Points, in no order, along strands that fork, close into loops and pass close to each other.
Two points are linked if the straight distance between their rows is under 41.7. Some points are linked to none.
(774): [-4,11,8,-23,-25,16,-8,18,14,21,-6,-17,4,-10,9,-27,-1,8,-8,15,8]
(34): [9,14,4,-6,30,-2,11,10,-2,4,21,5,-6,2,-11,-4,1,17,5,4,9]
(8): [19,-27,-2,-19,41,3,9,-2,-6,-5,17,-6,-19,-3,-13,4,19,9,0,-2,-1]
(922): [8,28,3,0,-36,10,-21,4,4,36,2,7,4,-21,7,-27,12,-12,4,9,5]
(360): [3,-3,3,21,10,-21,16,-27,-4,-34,-3,6,-10,22,-6,29,-8,-16,4,-5,-12]
(940): [20,-16,2,8,9,-10,2,-11,23,-27,-4,-13,3,30,-9,11,-31,-7,2,-25,-5]
(434): [7,-12,-33,-5,6,13,-30,1,16,12,5,2,30,9,8,-6,-45,-5,11,-40,-4]
(770): [-4,-25,9,-33,-5,4,12,-17,-5,20,8,-22,-17,-21,-12,-2,23,13,-8,15,-1]
(714): [-6,5,-13,-2,-14,1,-11,-1,11,15,-4,6,7,-12,5,-18,-28,-14,27,-10,11]
(559): [-6,-27,-16,-31,27,6,9,0,-4,6,20,-16,-9,-4,-9,3,-22,6,11,-2,3]
(566): [9,7,-8,-6,21,-7,-5,15,19,6,11,8,12,15,-5,-14,-34,7,19,-26,12]
(371): [17,-21,-8,-20,14,18,-1,4,2,16,12,-14,1,-13,-2,-9,6,14,-1,0,2]
(298): [-10,-16,-12,-20,-9,14,2,-5,-2,11,-2,-19,-8,-19,3,-5,-16,-2,10,9,3]
(962): [-25,3,30,-24,3,1,23,8,-10,3,8,-6,-15,0,-9,5,29,24,-18,26,4]
(926): [-1,-11,-7,20,-32,-16,-30,-20,29,1,-12,7,22,5,-1,-14,-36,-28,25,-47,0]
(235): [-1,-4,-11,12,-22,9,-12,-11,-8,1,-14,-12,-12,-24,10,-7,1,-23,9,18,-7]
(533): [-7,10,18,-20,-14,13,3,24,6,9,-7,-14,0,-2,5,-20,11,17,-14,22,9]
(843): [-2,18,11,31,-22,-30,-22,-10,14,-3,-12,34,18,-1,-2,-15,-10,-23,23,-37,6]
(246): [9,15,-4,27,-15,-14,-23,-9,14,6,-11,23,13,-6,4,-17,-10,-26,28,-27,5]
(65): [-11,20,-5,28,-17,-4,-1,-6,-17,-15,-17,10,-2,-4,10,11,6,-19,-5,16,-5]
(582): [8,-5,-8,-5,13,-12,-2,2,23,-10,8,0,12,22,-7,1,-46,-1,16,-33,4]
(455): [-15,-6,-22,-18,-17,17,-11,-2,1,26,3,-5,12,-16,8,-15,-35,-8,18,-6,5]
(124): [-6,-13,12,-16,-14,15,3,4,-7,3,-12,-18,-13,-12,4,-10,29,7,-16,24,-4]
(26): [18,4,-10,35,-12,-10,-21,-19,14,-6,-13,6,4,-1,2,-4,-10,-25,17,-22,-5]
(574): [8,26,4,12,7,2,4,13,-10,10,11,14,5,-5,0,1,20,10,-8,7,1]
(447): [2,19,6,-22,-36,16,-21,10,15,38,3,-7,6,-12,9,-31,0,-1,-1,8,10]
(112): [-3,-8,3,-36,19,7,9,10,8,24,30,-16,1,-6,-13,-9,-13,30,5,1,12]
(297): [4,-31,8,-21,30,8,15,1,-10,-3,1,-5,-17,-2,-14,-1,34,13,-10,5,-5]
(850): [22,-8,4,22,-13,-12,-2,-16,31,-24,-6,-9,9,25,-11,6,-29,-13,7,-33,-9]
(994): [11,-6,3,6,24,-24,12,-18,3,-27,9,1,-13,21,-13,22,-20,-10,11,-8,-2]
(876): [3,20,0,5,-24,9,-15,5,-1,16,-9,2,1,-18,9,-18,5,-11,7,12,4]
(250): [-5,15,-5,16,26,-7,13,12,-26,-4,21,23,5,12,-4,30,24,12,-20,5,-3]
(450): [21,-22,-13,-14,39,-7,-1,-1,5,-12,18,-7,-7,14,-8,7,-24,-3,10,-19,4]
(252): [-14,5,1,7,14,0,15,10,-25,-9,7,16,0,4,3,24,39,12,-27,18,-6]
(839): [-7,22,30,-18,-12,-10,6,-1,-5,22,17,-8,3,-2,-4,6,40,31,-34,17,1]
(848): [-11,-16,24,-32,-15,6,7,-5,-2,11,-10,-18,-16,-9,-6,-10,44,20,-31,20,-4]
(478): [10,-12,-12,13,-17,-9,-24,-15,33,-4,-4,-1,24,14,-4,-6,-42,-17,15,-48,-5]
(865): [17,3,-9,36,-12,-2,-15,-14,6,-19,-19,-1,-1,2,9,3,3,-20,6,-6,-10]
(937): [21,-6,-6,-5,2,16,-9,3,2,16,1,-10,1,-19,5,-12,7,4,4,6,0]
(365): [1,23,15,-5,12,-3,12,12,-8,12,21,7,-3,-5,-7,-2,14,18,-3,12,9]
(591): [-11,-41,-7,-35,28,13,11,5,-4,-2,4,-19,-10,-3,-7,1,-9,14,1,0,0]
(140): [10,26,-3,13,-5,-7,-8,3,2,18,5,21,7,-11,0,-17,-5,-6,20,-10,10]
(358): [-12,22,13,-4,-11,-2,9,8,-16,18,19,5,6,-2,-1,15,40,25,-34,19,1]
(609): [17,-2,18,40,-16,-14,4,-23,11,-36,-8,3,1,33,-10,25,-4,-13,-10,-16,-19]
(63): [5,-5,-19,-9,8,9,-15,14,19,8,3,1,25,10,4,-13,-39,5,13,-30,7]
(215): [-9,-31,-6,-32,-7,15,3,-13,-5,16,3,-25,-13,-23,-2,-6,4,6,-1,17,-1]
(637): [24,3,18,29,-14,-18,3,-13,25,-31,-5,2,9,32,-18,12,-17,-10,-5,-29,-13]
(623): [30,-12,-14,11,13,11,-10,-2,4,0,-3,-7,-2,-9,6,-2,6,-6,7,-5,-4]
(264): [12,11,-6,17,33,-15,9,-1,-19,-14,20,23,-6,11,-7,29,16,1,-7,-1,-4]
(801): [-25,21,-7,26,-19,-4,4,7,-24,-11,-13,20,4,6,15,20,12,-13,-18,17,-5]
(890): [18,-4,-15,3,11,-6,-5,-8,9,2,6,2,0,-3,0,-2,-23,-12,21,-16,4]
(254): [3,-3,3,-3,34,-13,17,-1,-5,-20,13,2,-13,13,-7,12,-8,1,13,-1,3]
(957): [1,17,-1,10,13,-14,11,-8,-23,8,22,15,-6,-12,-8,16,10,-1,5,11,-1]
(243): [0,3,-1,-6,-30,14,-9,-4,-3,16,-7,-13,-10,-22,11,-14,12,-10,-3,24,-1]
(197): [-2,30,7,34,-8,-32,-6,-2,2,-8,-6,35,16,5,-2,-1,-6,-13,13,-26,3]
(423): [6,33,17,-12,-36,1,-14,-6,6,37,12,-2,4,-16,4,-14,22,0,-9,15,4]
(398): [-9,9,-5,16,-15,0,-1,-11,-9,-11,-20,-2,-12,-12,8,0,-2,-21,10,19,-2]
(157): [-13,40,5,22,-13,-26,-11,5,-4,10,0,43,16,-9,0,-11,-3,-12,19,-18,12]
(536): [-10,2,32,-29,-15,-7,9,-7,-2,19,3,-17,-8,-6,-4,0,44,28,-34,18,-1]
(697): [-10,-32,4,-21,22,16,12,11,-1,-12,-12,-16,-9,3,-1,-3,6,14,-3,10,2]
(222): [-1,-42,-9,-9,20,11,8,-3,1,-21,-18,-17,-12,6,2,5,0,-1,2,1,-7]
(881): [3,-15,9,-31,12,12,6,7,7,22,18,-18,-4,-7,-10,-11,8,27,-4,6,7]
(98): [-3,-4,-18,4,-12,-6,-21,-11,17,18,-1,16,16,-8,3,-17,-35,-21,35,-29,8]
(739): [16,23,-8,17,17,-18,2,-9,-15,6,21,21,-3,-6,-9,14,1,-10,13,-5,-1]
(226): [-25,7,10,-3,2,2,17,20,-24,7,12,11,3,11,0,25,47,25,-41,22,-1]
(357): [6,-3,0,27,-4,3,-2,-3,-1,-30,-29,-2,-4,9,13,5,8,-11,-4,9,-10]
(83): [-17,16,4,2,3,-8,17,-5,-27,6,14,11,-7,-11,-7,21,19,6,-8,20,-1]
(657): [-9,15,19,-5,0,13,10,29,-1,-3,-12,-4,-2,3,7,-9,16,19,-14,20,7]
(169): [-8,-35,10,-31,12,5,16,-9,-9,6,2,-13,-21,-15,-18,-3,33,16,-12,10,-5]
(590): [-7,12,-1,15,-23,8,-14,14,11,-8,-33,-2,3,0,18,-19,-11,-14,3,8,4]
(699): [-9,-13,-9,-14,-7,20,-2,23,9,1,-17,-18,8,1,13,-18,-20,10,0,8,7]
(491): [-15,-25,-18,-15,-4,13,1,-2,4,-3,-10,-19,0,-5,8,0,-36,-3,11,0,2]
(654): [4,-20,-29,1,-5,2,-31,-13,20,2,3,-2,30,13,3,3,-49,-9,6,-50,-13]
(906): [-19,-21,-30,-21,-5,19,-12,-3,0,11,-4,-15,17,-8,9,-1,-42,-2,8,-9,-5]
(545): [24,10,-4,14,16,6,-5,6,-5,-1,4,7,1,-4,2,-1,15,1,0,-1,1]
(884): [2,-23,-7,-7,16,-3,1,2,23,-25,-2,-15,10,32,-3,11,-43,4,3,-27,-2]
(459): [-2,-16,-4,3,6,7,6,2,4,-18,-19,-12,-8,3,6,0,-10,-3,7,7,1]
(728): [-1,-2,2,-6,3,13,4,16,6,-5,-13,-10,-1,1,6,-14,-7,6,4,7,8]
(389): [-18,8,13,-12,-9,-6,19,-14,-26,12,13,-2,-11,-19,-4,16,30,7,-13,28,-4]
(337): [-5,39,7,7,-8,-13,-6,10,-3,24,12,35,11,-10,-5,-18,-1,-1,18,-6,13]
(490): [-35,21,-6,12,-18,-3,12,13,-28,1,2,19,2,3,9,25,20,-1,-30,26,4]
(788): [17,21,-2,21,27,-27,7,-10,-8,-14,21,24,-4,14,-11,23,-4,-9,4,-15,-3]
(696): [-6,20,-3,13,-17,5,-2,7,-21,4,-4,8,0,-9,9,7,31,-2,-22,19,-5]
(887): [-9,-11,17,-8,13,15,12,18,-3,-14,-17,-6,-9,9,2,-6,22,16,-12,17,0]
(897): [12,-1,-2,-24,30,2,6,12,6,14,32,-4,-2,1,-11,-8,-11,20,10,-6,11]
(635): [1,-3,7,40,-12,-19,13,-29,-3,-37,-8,8,0,29,-3,37,1,-17,-11,-4,-20]
(749): [-14,-14,10,-7,-14,17,5,7,-13,-11,-29,-10,-17,-6,12,-8,29,-1,-20,33,-9]
(458): [-13,-1,2,25,-7,6,3,3,-16,-30,-31,5,-6,12,19,14,21,-8,-17,22,-11]
(997): [2,19,7,26,7,-9,7,6,0,-25,-10,12,7,18,4,12,-2,-1,-2,-6,-3]
(152): [-19,1,8,6,-15,11,4,9,-9,-23,-31,-3,-12,4,21,-2,11,-9,-12,30,-4]
(530): [17,-20,-6,-8,35,-3,7,-6,-1,-14,8,-6,-12,5,-7,10,-5,-1,7,-5,0]

A fork is a point with three links, a tip a point with one. Leave the first point through the second and follow the links. Name the first fork or tip that comes.
(536) / (839) | (389)
(566) / (582) | (530)
(749) / (152) | (140)
(850) / (940) | (926)
(297) / (169) | (98)

A tip is a point with one link. Name the tips that can be reached along the links from each point below, in the order of the rows.
(887) | (559), (423), (699), (490)
(254) | (926), (450), (98)
(252) | (140), (389)

Name the points in between on the shortest way along the links from the first point to the second, in order.
(250) / (197) | (252) (226) (358) (839) (536) (848) (124) (749) (152) (458) (357) (865) (26) (246) (843)
(169) / (926) | (297) (8) (530) (254) (994) (360) (635) (609) (637) (850) (940) (884) (582) (566) (63) (434) (654) (478)
(887) / (490) | (657) (533) (774) (447) (922) (876) (243) (235) (398) (65) (801)
(226) / (389) | (252) (250) (264) (788) (739) (957) (83)
